A landscape with many peaks, sampled at points; each row gives a point and its height.
A climber steps from a point to the highest of its 2 nearest points, and stops where none of them is higher. Distance is the straight distance between rows; heights are no part of it.
Z276 h=19.2: [ -47  -89  -34   26 -102   -9   31   -8  -14  -20   14  -19  -21   26
  -11   60   -3  -13   23  -22   -3  -22]
Z560 h=5.6: [ 26 -11  20  14  46  15 -42   2  30  46 -20  50  -7   1  11  16   1  -5
 -11  24 -49  -7]
Z271 h=55.7: [ 13 -35   1 -21   5   6 -12  23  -8 -28 -10   5 -11 -20   7  23  14   3
  31   2   9  31]
Z618 h=71.7: [ 34  27  27  28  13  -5  -4 -18  23  43 -10  13   6   1   1 -26 -16   5
 -54  -4 -17 -25]
Z697 h=6.1: [ 16  -7  61  -1  49  -4 -40  -3  48  57  -8  32  -9  15  21  11 -19 -30
  12  29 -43  -1]
Z569 h=61.0: [ 11  37  -5  26  40  12 -18 -28  10  54  -3  39  11   2  11 -28  -1  13
 -60  13 -55 -45]
Z780 h=17.1: [-20 -92   1  -4 -67  -1  34 -16 -21   2  -8 -16 -22  22   4  55   7 -17
  18 -17  -1 -21]
Z30 h=46.3: [-26 -22  15  10  35 -39 -11  36 -21  -9 -16  16 -11 -19  36  19  20  -6
  22  -3  17  67]
Z103 h=40.8: [ 46  -6  21   7 -12 -35 -27  29  11  -3 -34 -11 -29 -23  24   6  14  26
 -47  -8  -8  46]
Z238 h=28.5: [-43  43 -46  29 -21  -9  22  -1  -2 -16  50   2  31   5 -75 -21 -11 -16
  34  -9  37   3]
Z900 h=47.1: [ 42  19 -18  36  41  40 -19  36  -5  -2 -13  44   6 -37 -33  18  -8  24
 -19   8 -14  50]
Z249 h=31.6: [-16 -22 -15  -7 -74 -30  24 -26  -8 -17   7 -42  -3  28   1  -2  24  -8
 -26 -15  19 -51]
Z133 h=59.0: [ 12  73 -12 -24  44   6  -7 -19 -30  -6  15 -21   8 -35   9 -41   5  30
 -36  18 -17  -5]
Z207 h=52.5: [ 34  10 -22  15   5  26 -11   6  -1 -12  -5  17  10 -24 -26  -2   2  24
  -8  -5   9  15]
Z799 h=12.4: [-35   1 -44   9   4  13  29 -28 -26  14 -10  26  17  27 -14 -19  38 -26
  -4   9  -3 -36]
Z622 h=42.9: [ 30   5 -10  16 -34 -30 -12  18  -4 -18 -18 -18 -10 -20  14  -7  26  42
 -64 -21   8   8]
Z876 h=27.1: [-39 -49 -56   7 -68  31  -5  35   9 -50  35   1  -1   5 -37  41  -4  14
  63 -22  11   4]
Z676 h=42.3: [ 17   2   5   5 -62  -8  15 -20  13  -6  -6 -41   9  36 -16 -16   1  13
 -39 -23  29 -57]
Z283 h=15.4: [-51 -64  -1 -22 -48 -22  41  -6 -16  -8  12 -10 -10  27   5  35  15 -35
  44 -11  18 -11]
Z828 h=44.0: [-19  -4  24 -45  17 -26  21  -1  -4 -13   8 -15  -6   3  18  -3   5 -39
  52   9  32  28]
Z603 h=8.7: [ 29 -10  69   8  -7 -14  -9   2  29  41 -32 -15  -4  34  -4  -4 -19 -13
 -11  -8  10 -10]
Z394 h=7.4: [ 26 -48  65 -14   1   3 -24   6  29  40 -41   7 -12  33  23  18 -10 -19
   8   5 -14 -11]
Z145 h=29.1: [-14  -1   8 -43 -42 -44  39 -32 -17  -6   6 -54 -12  29  24 -23  26 -20
 -32   4  13 -49]
Z3 h=57.6: [ 40  10 -11  18 -44  21   7 -11  23 -12  -5 -14  16  12 -30 -19 -12  29
 -32 -23  23 -33]
Z926 h=28.2: [ 64 -21  28  11 -37  51 -17  -2  42  23 -42  -7  -6  38 -12   6 -22  26
 -33 -12 -12 -44]
Z887 h=38.7: [ 48  52  39 -15  16 -14 -26 -10  30  21   3 -23 -12 -21  40 -31 -34  46
 -59  -2 -34 -21]
Z886 h=52.2: [ -4 -45  16 -32  48  21 -18  34 -11 -18 -11  25 -14 -20  34  44   5  -3
  47  18  -8  39]
Z627 h=30.8: [-17 -44 -62  10 -78  25   0   3  -5 -49  15 -10  -9  -1 -35  29  11  18
  23 -16   0 -14]
Z645 h=21.2: [ 28 -51 -29  26 -41  50  -6 -13  10  -5 -45  23  -3  22   0  14   5  20
 -26 -10 -22 -43]
Z533 h=44.8: [ 38 -22  58  13  12 -29 -29  32  32  21 -37   6 -25  -1  24  16 -12  -3
 -16  -4  -5  44]
Z307 h=38.0: [  2  12  -3  -3  51  -7 -44  25 -39 -20 -21   5 -24 -45  23   7  24  10
   4  26  -9  65]
Z781 h=37.0: [-16 -14 -44   5 -46   8  11 -10  -3 -28  14  -7  13  11 -33  -3  18  -3
  16 -13  23 -23]
Z57 h=38.9: [-73 -18 -25   7 -27 -25  27  18  -4 -10  33  10  21  30 -23   8  15 -33
  51 -17  39   8]
Z846 h=6.6: [  9 -15  64 -36  34 -17 -24 -11  30  41 -18   3 -24  18  39   0  -3 -39
  21  24 -24  -1]
Z571 h=18.1: [ -6 -39 -65  56 -56  33   3  -9  -2 -33 -31  28   6  20 -16  11  15  15
 -11 -17  -7 -28]
Z10 h=34.9: [ 28  38 -11 -37  20  36  12 -37   3  11  13  -5  16   1   1 -37  -1  16
 -24   7 -20 -55]
Z972 h=24.6: [-58 -67 -33   4 -56   9   8  67   7 -47  46   1  -3  -2  -5  59  -8  19
  71 -25   9  39]
Z526 h=45.7: [ 61  44   0  17 -16  26   5  -8  24  -4   6  -9  15 -18 -24 -23 -34  54
 -61 -25   5 -25]
Z471 h=39.4: [ 32  23  -8 -44   4  24   3 -26  -1 -21  13 -27   7 -10 -14 -25   4   9
   6   5  11 -25]
Z766 h=43.0: [-89  10 -49 -15 -11 -16  21  14 -40 -21  41  -4  12  18 -31   1  34 -34
  58   9  18  13]
Z405 h=52.6: [ 17  57   4 -27  14 -35   0 -21 -13 -17  11 -43  -6 -30  25 -44   2  17
 -36   4  12  -3]
Z339 h=41.5: [ 49  81  59 -20  37 -11 -37 -30  44  25  15 -35 -25 -36  43 -36 -62  25
 -35  17 -45   0]
Z51 h=45.9: [-16  21 -27 -43   2  11  26 -21 -17 -19  22 -14  16   7 -30 -23  19 -23
  32  14  19 -14]
Z182 h=34.7: [-16  20  13 -42 -26 -61  28 -21  -8 -23  14 -56 -10   9   9 -26  19 -33
   1   8  38  -2]
Z758 h=10.8: [  1 -23  44  -3 -19 -13  24  -8  19  25 -17 -10  16  48 -13   0  -9 -30
  15 -17  38 -19]
Z928 h=50.5: [-38 -62 -11 -14  23  19   0  35 -51 -27   0  18 -12 -20  29  59  26   2
  47   8 -11  41]
Z149 h=49.6: [ 29   9 -23  23  -6   7 -17   5   0   4 -19  10   0 -13  14 -13  17  50
 -70 -13 -18 -22]
Z506 h=49.3: [ 33  47   0  50  61  15 -23  14 -20  19  -2  31   6 -53 -24  -2 -23  18
 -41  20 -30  42]
Z604 h=14.0: [-59   4 -62  40   3  24  16  -7 -36  -3  -6  36  29  27 -34  -4  34 -23
  16   0  10  -9]
Z753 h=47.4: [ 28  61  27  -4  26 -34   8 -22   3  -5  12 -38  -5 -39  -2 -40 -31  -5
 -13   6  19  29]
Z205 h=35.3: [ 37  33  34 -11 -13  -2 -29   1  36  32  -4 -20  -6  17  51 -16 -26  67
 -84 -22 -43 -57]
Z382 h=39.8: [-11  48   7  -4  73 -24 -31  -2 -42  -5 -16 -10 -17 -41  25 -18   8 -10
   6  33  -5  61]
Z60 h=30.5: [-55 -11 -56 -15 -56  10  33 -16   1 -28  36 -11  15  37 -49  -5   7 -33
  50  -8  21 -41]
Z460 h=59.8: [ 17  42  22  -6  44  -7   7 -29   6  41   3   8   5  -6  -2 -35  -5 -22
 -18  20 -19 -14]
Z121 h=31.5: [ 57  24   9 -18  24  45 -24 -18  29  16   0   6   7 -10  -4 -20 -20  27
 -29   8 -31 -38]
Z242 h=46.1: [-66   9 -23 -22  25   2  12  21 -51 -27  28   2  16   0  -7  13  26 -19
  65   8  23  42]
Z282 h=47.3: [-33 -56  46 -45  18 -16  23  11  -2  -2  -4  -4 -12  15  51  29   0 -36
  58  -1  19  25]
Z117 h=13.2: [-28 -28  19 -30 -41 -31  42 -14   3   2   3 -26   4  49  -6   2  12 -49
  28  -7  36 -24]
Z375 h=5.1: [ 37   4  22  12  76  29 -51  24  28  30  -4  54  -1 -22   1  30 -25  -6
   8  40 -45  26]
Z73 h=21.1: [-90 -77 -64  20 -78  -4  34  -3 -26 -21  41  -3 -13  21 -14  58  -1 -18
  54 -13  -9 -18]
Z607 h=39.2: [ 32  55  -4  28 -13  -2  20 -15   1 -10  27 -15  25 -31 -46 -29 -31  21
 -33 -20  25  -2]
Z497 h=31.9: [ 62  12  32  13 -18  28 -30   0  46  38 -25  -1  -2  24  13  -8 -27  46
 -71 -13 -37 -52]
Z524 h=53.3: [ 28  64  -7   7  64  26 -33  -1 -26  10   5  11   8 -42  -4 -18  -6  35
 -38  26 -37  13]
Z516 h=52.8: [ -6  24  -5 -21  46  10   7 -15 -17  11   1  10  10  -6 -10 -17  17 -23
  14  17   0   3]
Z221 h=10.6: [-11 -11  -5 -17  -7   3  31 -31   2  29 -16   8   4  38   0 -17  25 -36
  -7   5  -2 -49]
Z356 h=22.8: [-96 -79 -42  18 -76 -10  20  46  -1 -27  54  -3  -9  16  -5  57  -9  -2
  64 -24   3   7]
Z202 h=55.3: [ 17  36 -21   7  21  26 -19 -12  -1  23  -5  21   9  -8  27 -25   4  58
 -74  -3 -49 -55]
Z615 h=48.6: [-53 -21  -5   2  34   0   0  52 -37 -28  10  21  13 -16  20  33  19  -1
  53   1  19  67]
Z904 h=49.7: [-12 -40  62 -16  45 -15   2  34  20  12 -17  19 -11   6  56  29 -16 -23
  45   4  15  43]
Z510 h=24.5: [ 39 -21   0  17 -10  50  -5 -22  31  20 -29  25  11  30 -11  -8 -11   4
 -16  -5 -11 -52]
Z388 h=33.8: [  3  41 -30  50 -29 -10  15   4   3 -18  37  -5  29 -24 -71 -19 -24   7
  -6 -21  36  20]
Z401 h=47.5: [ 18 -24  52  15  46 -15 -14  45  27  14 -26  35  -9 -11  31  29 -21 -10
  16  -2   6  59]
Z245 h=44.1: [ 45  66  42 -14  49 -10 -18 -27  20   3   5 -29 -21 -51  16 -34 -45   2
 -12  21 -12  29]
Z270 h=44.2: [-33  16  21   8  63 -33  10  18 -20   8  -5  19   4 -19  23  -4   4 -27
  35  10  21  66]
Z619 h=15.7: [-17 -18 -57  57 -12  27   4  -2 -12  -8 -25  50  20  15 -29   8  18   3
   2 -17   6  -5]
Z151 h=60.4: [ 14  -7 -25 -14   2  18 -21   8 -31 -30  -6  -9  -7 -29  -3   8  32  25
   1   6  -2  19]
Z579 h=40.1: [-10  41  26 -30  13 -53  36 -15   3  -4  11 -34   1   4  -1 -32 -10 -47
  31   7  47  28]
Z670 h=42.0: [-23  55   9   8  61 -36  10  -9 -35   7   1  -2   2 -28   1 -29   4 -29
  12  21  16  55]

For each start below, name the point where the climber stops.
Z758 -> Z781
Z10 -> Z618
Z645 -> Z133
Z145 -> Z904

Call two points neighbours if one is among the 2 nearest of the other. Go from one point of each pair to the other, from neighbour to neighbour, staying as high as possible. Name the lowest point that can't be avoided.
Z133, Z151 -> Z900
Z618, Z3 -> Z145
Z781, Z133 -> Z60
Z618, Z904 -> Z103
